Points on a hilly landscape, in no order, each with its height.
A climber steps from a point to the highest of its 2 nearest points, and stops where none of them is higher. Distance is the straight distance between rows; heights are no part of it.
z821: 37 23 -10 -43 0 16 27 -19 -17 -18 -4 10 -25 22 -60 9 1 25 -24 26 22  (h 396)
z626: -1 -27 -5 -5 1 -13 8 13 39 13 -1 29 -20 -2 -32 12 22 -9 18 -40 -67  (h 511)
z832: 14 -18 -22 -52 -22 3 13 20 3 12 -11 4 12 20 -52 45 16 32 -42 62 -37  (h 289)
z190: -31 7 -20 -15 19 -17 33 -3 -43 24 25 67 -17 2 -32 -8 9 8 1 13 -3  (h 59)
z822: 58 7 17 -22 4 4 3 -20 -5 -43 -11 -18 -6 2 7 -3 2 0 -3 -19 30  (h 575)
z719: -53 21 19 55 -6 15 -3 -13 0 38 28 -34 33 8 13 -23 -34 -19 51 -40 19  (h 637)
z670: 30 -47 -12 -22 -18 -26 -14 15 52 -12 -6 7 7 -2 -15 23 9 42 9 -12 -50  (h 184)
z425: 3 -15 8 -5 -6 2 -24 43 34 12 -23 9 -19 -4 12 25 31 17 -29 4 -49  (h 188)
z86: -55 5 -9 5 -6 10 4 -18 -36 14 14 19 -1 2 18 -12 -13 22 -18 9 8  (h 687)
z113: -14 38 5 2 16 29 8 -8 -21 30 6 2 31 7 26 -26 9 -56 55 -44 2  (h 823)
z638: -54 0 21 24 -22 4 -3 -19 12 12 17 -28 56 29 29 -23 -13 -20 24 -44 38  (h 669)
z542: 21 -23 -23 -44 -5 7 7 5 11 -6 -23 1 3 -8 -14 19 17 55 -10 24 -30  (h 392)
z621: 2 -27 -20 18 -7 -31 30 9 -26 31 6 44 -9 -23 -15 9 -2 -5 8 10 -40  (h 489)
z490: 61 -8 6 -19 3 -18 -15 31 31 -40 -23 1 -18 8 -9 25 23 9 -30 9 -6  (h 181)
z65: -19 -20 -9 11 7 -5 2 3 -3 -7 -31 14 -11 -9 9 0 8 -28 10 0 -19  (h 773)
z662: 34 13 17 -66 -6 -3 -20 -10 -16 -27 3 -1 3 17 -2 -16 28 3 -34 8 50  (h 387)
z826: -35 27 28 38 31 -14 11 -10 1 -6 47 -12 21 17 -3 -19 -10 -68 21 -43 52  (h 620)
z354: 38 -14 -25 -26 -1 -26 -33 0 32 -43 -1 5 16 3 -9 -2 15 49 -2 30 12  (h 251)
z41: 26 -21 -21 -15 -28 -12 33 8 8 -11 9 20 -3 22 -61 49 -9 0 -27 23 -54  (h 274)
z630: -35 3 15 15 -10 25 -41 -5 22 13 -11 -36 14 -2 36 -22 -11 6 27 -20 6  (h 805)
z420: -6 -13 -6 -6 2 27 18 15 -23 23 -44 -7 -9 -19 26 17 15 3 -15 16 -47  (h 689)
z324: -16 5 44 33 -7 -20 -24 5 -23 13 20 -1 22 31 26 -11 -1 -32 0 -25 49  (h 324)
z848: 56 37 -23 -50 9 19 9 -7 20 -47 11 -31 10 12 -39 3 -3 19 -41 69 26  (h 264)
z462: 28 10 -21 -57 -1 23 24 -2 8 -7 -17 -7 -8 24 -67 31 10 35 -37 59 -3  (h 335)
z857: -34 2 28 39 13 -6 -24 -18 25 -31 16 -34 -7 12 -9 -21 -21 -15 18 -27 47  (h 466)
z320: 35 12 -7 -31 7 -4 25 -31 -8 -43 -6 11 -28 4 -37 -11 -2 -8 -8 -5 25  (h 479)
z696: -36 -2 -19 13 -5 -6 4 -19 -3 39 15 27 -24 -26 8 -36 -19 27 32 -18 -10  (h 553)
z564: 29 -27 22 33 -8 -20 -25 5 -13 -23 -23 -26 10 -1 31 10 -17 -10 10 6 25  (h 270)
z479: -10 25 6 -2 15 30 14 -19 -36 23 6 23 -2 -4 12 -22 9 -9 26 -26 2  (h 719)
z610: -42 7 -1 22 -17 7 -34 11 7 57 -6 -18 -9 -18 45 -30 -12 7 21 -9 -14  (h 754)
z66: -21 27 40 13 -6 -5 8 -25 8 -10 39 -15 31 20 4 -17 6 -58 -20 -51 52  (h 582)
z132: 24 -18 -30 -13 -35 -24 17 5 -21 -10 -5 24 1 18 -26 19 -24 28 -19 58 0  (h 157)
z999: 6 -10 0 -18 -6 20 11 -5 -47 1 -34 -9 7 1 13 18 7 6 -22 34 -6  (h 838)
z232: -3 -14 -5 -40 8 -17 14 -3 -33 -24 -26 9 -7 8 -6 -9 22 -49 -22 18 16  (h 732)
z186: -29 -1 -1 12 14 -28 -8 -26 16 -42 8 3 -24 9 -15 -24 -14 -14 10 -21 40  (h 501)
z337: 9 22 -8 6 38 17 32 -10 -21 8 7 45 -25 -14 -21 -11 11 -14 38 -22 -8  (h 614)
z109: 12 -32 -11 -5 -6 -4 28 7 40 28 11 9 -17 -15 -28 24 0 27 0 -36 -91  (h 482)
z811: -8 10 11 14 1 14 -14 31 16 37 -12 14 -35 -14 17 4 17 12 -6 -13 -39  (h 174)
z509: -14 22 34 24 -22 42 11 -20 25 2 7 -39 52 15 15 1 6 -31 -5 -57 20  (h 781)
z257: -8 -20 -9 30 -16 -18 -10 7 40 -7 4 13 -23 -10 -25 28 -9 26 -20 6 -36  (h 338)
z455: -27 5 -32 28 27 -19 19 29 7 67 50 49 -6 -56 2 -14 -12 -21 49 5 -17  (h 533)
z93: -27 -15 -31 -21 -16 -24 27 -14 -35 7 6 39 -10 12 -26 0 -13 27 -15 34 3  (h 108)
z276: -28 33 -9 56 21 5 -9 27 -2 60 14 -22 -1 -32 21 -14 -26 -37 67 -6 -18  (h 677)
z834: 33 14 -9 -15 3 20 -30 -11 -1 -37 12 -25 39 4 15 9 5 45 -26 33 24  (h 244)
z580: 9 6 3 0 -10 10 -28 4 2 -17 4 8 -5 3 8 12 2 51 -31 25 13  (h 272)
z214: -8 29 8 47 1 30 4 3 -11 56 -1 -31 10 -20 41 -7 -26 -22 46 -28 -26  (h 643)
z824: 2 14 -13 33 18 -9 20 26 1 69 41 51 -26 -46 -9 -3 4 3 20 -8 -32  (h 485)
z262: 31 -1 -16 -60 -9 -27 -14 4 6 -44 -5 0 10 14 -11 -6 16 0 -37 47 35  (h 283)
z530: -26 12 -6 34 35 -16 3 27 -13 36 23 40 -6 -25 11 -12 -6 -37 51 -2 -1  (h 587)
z629: 1 9 13 24 3 39 5 5 -17 25 -25 -26 -1 -14 46 9 -9 -1 8 -11 -32  (h 616)
z882: -15 28 40 -10 9 1 -21 -9 13 -22 16 -17 -6 10 11 -21 17 -58 -30 -34 38  (h 546)
z210: 2 19 -19 -22 -10 18 6 -21 -25 -36 9 -8 12 24 -16 11 -21 18 -46 55 34  (h 160)
z830: 32 -25 -12 14 -4 -16 -21 -10 7 -46 -15 -26 19 -9 19 10 -22 25 9 24 19  (h 237)
z800: 52 -16 -37 -46 8 6 32 7 24 -34 -25 -23 18 7 -36 35 2 39 -12 44 -32  (h 342)
z512: -27 -31 -31 -4 -25 -6 12 -4 10 52 5 12 -16 -41 10 -15 -2 35 -14 5 -43  (h 428)
z100: -17 -16 -23 -10 -13 22 5 -20 -2 13 -11 -4 -1 -34 16 -4 -9 56 -3 15 -24  (h 391)
z942: 64 1 -1 -28 22 16 5 -2 10 -41 -28 -28 6 -3 15 12 7 37 -2 -3 6  (h 675)
z667: 10 25 30 -9 9 54 -3 1 -15 -8 -12 -25 4 8 20 20 22 -5 -44 -6 1  (h 233)
z238: -31 11 -3 -8 3 28 20 -14 -65 22 -3 13 0 3 1 10 3 1 -29 27 -2  (h 646)
z685: -12 -25 -23 22 11 -20 29 29 -2 52 13 36 0 -41 -2 12 6 -38 26 4 -66  (h 561)
z467: 28 -8 -28 -6 -2 7 24 6 25 -41 -15 -5 -9 5 -38 45 -5 18 -33 30 -38  (h 308)
z864: 60 29 3 -36 7 24 10 -6 -8 -36 -3 -19 -6 16 -23 18 6 24 -40 30 25  (h 325)
z875: -43 29 5 33 5 16 -8 -21 -6 40 31 6 -2 -4 12 -36 -23 8 44 -38 11  (h 602)
z437: -20 -8 7 33 -9 -7 -42 14 33 -11 0 -2 -18 -5 4 14 -6 33 -22 18 1  (h 313)
z290: 32 -29 -11 -34 -13 -30 -28 21 46 -32 -5 18 -1 14 -25 18 27 28 -16 8 -15  (h 209)
z633: 6 12 28 -36 -16 -18 -11 -15 -17 -32 22 -11 23 22 18 -12 10 -30 -50 -4 58  (h 510)
z722: -28 18 -8 -34 -2 3 20 -32 -42 -25 19 7 3 34 -13 -11 -9 -2 -39 22 45  (h 111)
z288: -40 -5 -5 1 -14 9 -8 -36 -20 -21 16 -9 25 12 25 -7 -24 27 -11 4 34  (h 834)
z377: -2 3 13 5 5 20 -21 -6 23 -10 -20 -14 -17 -3 17 -14 4 13 26 -29 2  (h 869)
z43: 5 7 14 -3 6 18 -11 23 -4 -9 -26 4 -23 6 8 22 32 -13 -42 12 -19  (h 208)
z852: -48 9 -1 23 21 -8 2 -30 -5 -4 27 16 -9 9 2 -36 -21 -7 40 -36 33  (h 555)
z4: 11 -17 1 0 -18 -22 4 17 -31 22 -11 38 -18 -2 -2 13 10 10 -12 16 -13  (h 408)
z548: 34 -21 5 -4 8 4 -7 7 17 -10 -41 -15 -4 -12 29 6 1 28 23 -14 -15  (h 786)
z77: 19 30 -10 -50 -2 17 9 -34 -6 -54 21 -33 20 8 -17 -6 -12 -4 -50 42 45  (h 207)
z588: -23 0 14 26 -9 13 3 -36 -18 -16 10 -19 33 10 20 -7 -20 -18 6 -25 32  (h 722)
z520: -1 -5 43 35 -16 0 -39 18 -8 10 -7 -27 18 14 41 6 -4 -18 1 -8 26  (h 298)
z790: -21 4 27 43 6 -13 -34 28 14 28 -9 -36 -16 5 0 -31 -12 -23 66 -23 13  (h 686)
z75: -5 10 16 25 17 -25 3 -9 -34 -10 20 23 -3 16 7 -9 -7 -36 3 -12 39  (h 375)
z959: 3 -29 -17 -23 3 -24 22 3 -11 -15 -25 30 -9 4 -26 4 24 -37 2 5 -20  (h 909)
z872: 26 9 32 -7 -9 34 16 -28 9 -23 -7 -49 49 -1 25 -2 7 -31 -4 -46 22  (h 831)
z361: -6 -5 4 -20 -2 -6 -4 -19 -20 -41 -8 -12 12 8 17 -8 0 -29 -27 11 32  (h 611)
z854: 31 -25 -5 -26 -2 2 29 16 10 21 -25 14 -20 -9 -12 19 16 39 2 -14 -55  (h 442)
z918: 26 22 48 -1 0 29 -27 4 13 -22 0 -34 16 10 32 10 22 -17 -37 -23 26  (h 258)
z411: 1 -4 0 23 0 -29 -6 -10 -3 -15 4 26 -25 5 -14 -5 -13 7 10 -10 20  (h 445)
z614: 16 -1 54 25 -7 10 -37 8 27 -18 2 -63 37 9 28 2 5 -24 -4 -26 39  (h 278)
z313: -28 21 35 41 32 -16 -21 19 9 10 21 -24 -3 17 -10 -34 -6 -63 52 -33 38  (h 655)
z680: -2 -21 -16 6 6 3 32 26 5 42 -27 8 -13 -27 6 15 15 -16 8 -7 -79  (h 615)
z321: 32 1 -1 -18 -8 -19 21 2 -48 0 -11 38 -20 19 -27 7 8 -2 -11 20 12  (h 320)
z904: 4 14 23 -3 4 28 11 -19 -9 -2 -17 -28 23 7 28 -18 8 -56 24 -45 11  (h 897)
z333: 35 -12 -24 -42 4 4 -23 -2 -6 -13 -11 -5 33 -6 13 0 17 70 -3 43 3  (h 321)
z202: -5 -42 -27 3 -25 -5 13 6 45 44 11 -6 -10 -38 -2 11 -3 36 -20 -12 -74  (h 456)
z428: -27 -10 7 49 -9 -19 -26 26 17 56 -8 -30 -20 -23 16 -26 -25 0 50 -6 -13  (h 716)
z147: 11 -31 -25 8 -26 -35 -8 -5 2 -29 -9 10 4 -2 -4 14 -28 31 0 35 6  (h 201)
z456: 1 2 -12 9 31 -8 20 8 21 6 -2 44 -27 -11 -31 -5 19 -27 42 -31 -33  (h 548)
z965: -36 29 -1 52 46 -13 -13 52 9 47 37 1 -2 -27 -3 -9 -24 -46 79 7 11  (h 641)
z33: -13 -11 -14 18 -15 -41 -3 6 13 -14 17 47 -30 18 -34 9 -11 16 -20 10 -1  (h 382)
z544: -47 -9 -9 6 -3 -9 -24 14 11 27 -24 5 -13 -4 29 -25 6 -19 26 -5 -17  (h 712)

Call two points neighbours if one is among the 2 nearest of the other. Go from one point of each pair to the other, from neighbour to neighbour, staying as high as possible. Name the lowest point that can't be avoided.
z276 and z999: z629
z999 and z288: z238
z377 and z959: z544

For each start below, name every point that the climber comes to, in order.
z425: z43, z667, z918, z614, z520, z324, z75, z411, z186
z41: z467, z800, z542, z854, z109, z626, z456, z337, z479, z113, z904
z882: z66, z826, z313, z790, z428, z610
